A landscape with many peaks, sampled at points; each row gives a point and its height.
From any point a climber takes the steepest step (rise divided by distance) to one of its 3 nearest points. It stops when none of these is higher. Distance is the straight distance between rows; heights are no part of it.
J76 h=47.5: [114 117 104 106 102 138 127 119 135 176]
J607 h=57.1: [ 84 151  79  92 107 107 105 161 151 142]
J423 h=17.6: [140 117 145 191 113 149 128  96  88  98]
J895 h=37.8: [149 128 146 186 129 143 140 119  92  75]
J778 h=57.3: [ 97 130  81  94 105 129 116 139 145 167]
J301 h=18.0: [147 111 162 164 117 145 131  99 112 132]
J415 h=58.0: [159 140 156 173 147 119 137 134  96  69]
J375 h=43.2: [163 126 198 143 162 117 133 110 139 132]
J203 h=57.6: [170 143 193 149 168 110 134 117 135 105]
J966 h=32.3: [128 105 139 143 104 151 130  91 121 154]
J260 h=48.8: [157 126  99 159 153 130 159 170  76  46]
J202 h=39.5: [100  96  95 137  94 164 122  98 116 158]
J594 h=51.0: [139 120 151  82 118 122 145 112 173 187]
J398 h=51.8: [ 83 163  90  81 106 102 112 166 162 151]
J658 h=42.1: [163 126 201 133 157 110 132 106 144 135]
J652 h=50.3: [170 138 154 143 182 119 145 155 101  61]
J962 h=33.5: [140 105 142 162 103 153 128  91 109 142]
J791 h=15.7: [131 109 134 190 109 146 125  88  85 106]
J410 h=50.8: [114 138 102  83 103 123 134 141 159 177]
J803 h=63.8: [117  95 121 164 103 167 122  86  98 142]
J430 h=43.4: [122 143 122  76 113 107 141 145 179 180]
J856 h=30.8: [160 126 165 178 132 130 133 102 105  92]
J604 h=37.2: [158 121 182 115 143 117 143 105 161 166]
J536 h=44.8: [156 134 116 154 168 125 152 168  90  48]
J145 h=46.7: [ 62 130  40 103 119 135  87 138 129 122]
J271 h=67.1: [168 149 196 136 192 103 130 139 131  90]
J537 h=53.1: [ 66 154  67 105 109 108  93 157 147 130]
J951 h=43.3: [145 123 139 193 131 136 137 123  81  70]
J183 h=61.7: [170 152 182 138 201 103 140 150 128  83]
J465 h=35.5: [163 130 118 131 192 127 162 179  99  54]
J737 h=45.0: [121 113 122 108 102 144 137 112 152 173]
J987 h=52.9: [169 138 186 151 155 114 131 118 129 107]
J50 h=58.5: [128 117 126 101 108 130 141 117 158 176]
J242 h=35.7: [ 93 157  94  73 102  87 117 176 172 152]
J971 h=41.1: [116 109 111 113 101 148 126 107 133 168]
J218 h=55.3: [160 146 163 141 190 110 141 155 116  74]
J151 h=23.5: [161 144 162 105 220 106 140 187 122  76]
J628 h=53.6: [ 67 160  74 102 114  97  90 163 154 124]
J434 h=36.4: [147 114 172 117 133 125 144  98 157 177]
J263 h=68.7: [100 152  94  80 108 104 126 157 175 171]
J621 h=48.2: [168 143 172 161 162 115 138 129 110  80]
J43 h=42.3: [112 109 114 125  98 152 126 107 122 163]
J318 h=49.2: [ 87 158  89  85 105  94 118 170 167 150]
J794 h=53.0: [155 135 140 181 141 120 138 130  81  66]
J510 h=60.1: [ 79 134  63 100 109 126 104 137 130 148]
J668 h=59.0: [ 77 134  63  95 105 135  99 139 138 145]
J58 h=57.2: [ 73 133  55  99 111 133  97 146 131 144]
J885 h=51.2: [ 62 149  62 103 106 104  82 157 134 112]
J765 h=35.4: [147 114 167 111 121 132 137 104 155 170]
J78 h=51.5: [103  89 106 149  99 165 116  85 101 149]
J681 h=28.4: [149 114 162 122 116 139 134 101 145 165]
J975 h=69.5: [159 140 134 171 155 125 150 146  84  57]
J441 h=52.0: [135 115 141  85 119 122 142 125 170 183]
J901 h=55.2: [103 135  86  90 104 131 123 143 155 167]
J535 h=33.0: [ 98 160 106  76 109  88 127 171 179 161]
J278 h=29.9: [154 125 132 110 213 129 152 195 104  64]
J921 h=22.9: [144 118 153 178 112 142 129  97  99 103]
J324 h=54.8: [102 125  85  94 100 145 120 122 136 172]
J245 h=35.0: [151 115 176 129 123 130 134  96 140 147]
J264 h=54.9: [177 137 202 142 168 111 126 116 136 107]
J319 h=1.3: [137 108 151 141 109 147 137 100 133 152]
J408 h=12.1: [153 115 178 150 127 134 134  96 126 139]
J770 h=44.9: [131  97 138 161 109 151 130  97 101 137]
J413 h=55.4: [ 84 157  86  95 109  94 102 164 164 135]
J414 h=25.4: [158 140 153 110 214 113 149 192 113  72]
J19 h=49.6: [ 86 115  76 108 102 150 112 120 127 161]
J323 h=34.5: [164 132 175 164 140 129 142 112 117 101]
J342 h=60.4: [159 140 149 177 154 126 140 136  98  69]
J307 h=41.6: [ 52 145  58 110 119 107  70 149 126  89]
J574 h=71.4: [124 109 131 124 102 149 135 104 130 164]
J632 h=55.5: [166 137 164 174 147 127 143 130 107  84]
J743 h=38.8: [161 117 187 130 132 126 135 103 147 147]
J299 h=35.6: [ 85 107  67 115 115 165 115 107 119 148]
J81 h=46.3: [170 127 193 144 147 113 138 106 133 120]
J193 h=52.8: [131 123 145  96 113 127 134 121 158 188]
J817 h=35.9: [111 105 108 130  99 158 118 100 112 154]
J888 h=57.9: [159 138 117 176 148 132 152 156  79  45]
J742 h=19.3: [134 106 148 144 109 150 129  92 124 153]
J773 h=58.4: [ 89 136  75  94  95 127 111 144 141 152]
J456 h=39.7: [ 77 115  54 110 112 156 109 123 115 152]
J619 h=45.4: [ 86 119  66 102 104 149 112 117 124 156]
J776 h=46.9: [120 129 120  82  98 122 141 129 168 183]
J212 h=35.8: [154 123 154 186 130 133 133 115  95  84]

Call two points neighbours if one is among the 3 nearest of the other. Go from one point of each pair to the other, from neighbour to neighbour, staying as high as possible. Name the lowest point that can't be avoided.
J743, J510: J791
J574, J803: J202
J574, J510: J971
J607, J50: J430
J50, J510: J776

Where does a climber stop that starts at each point below?
J375: J203
J242: J607
J658: J203
J423: J342
J410: J510
J76: J510
J323: J342
J681: J743
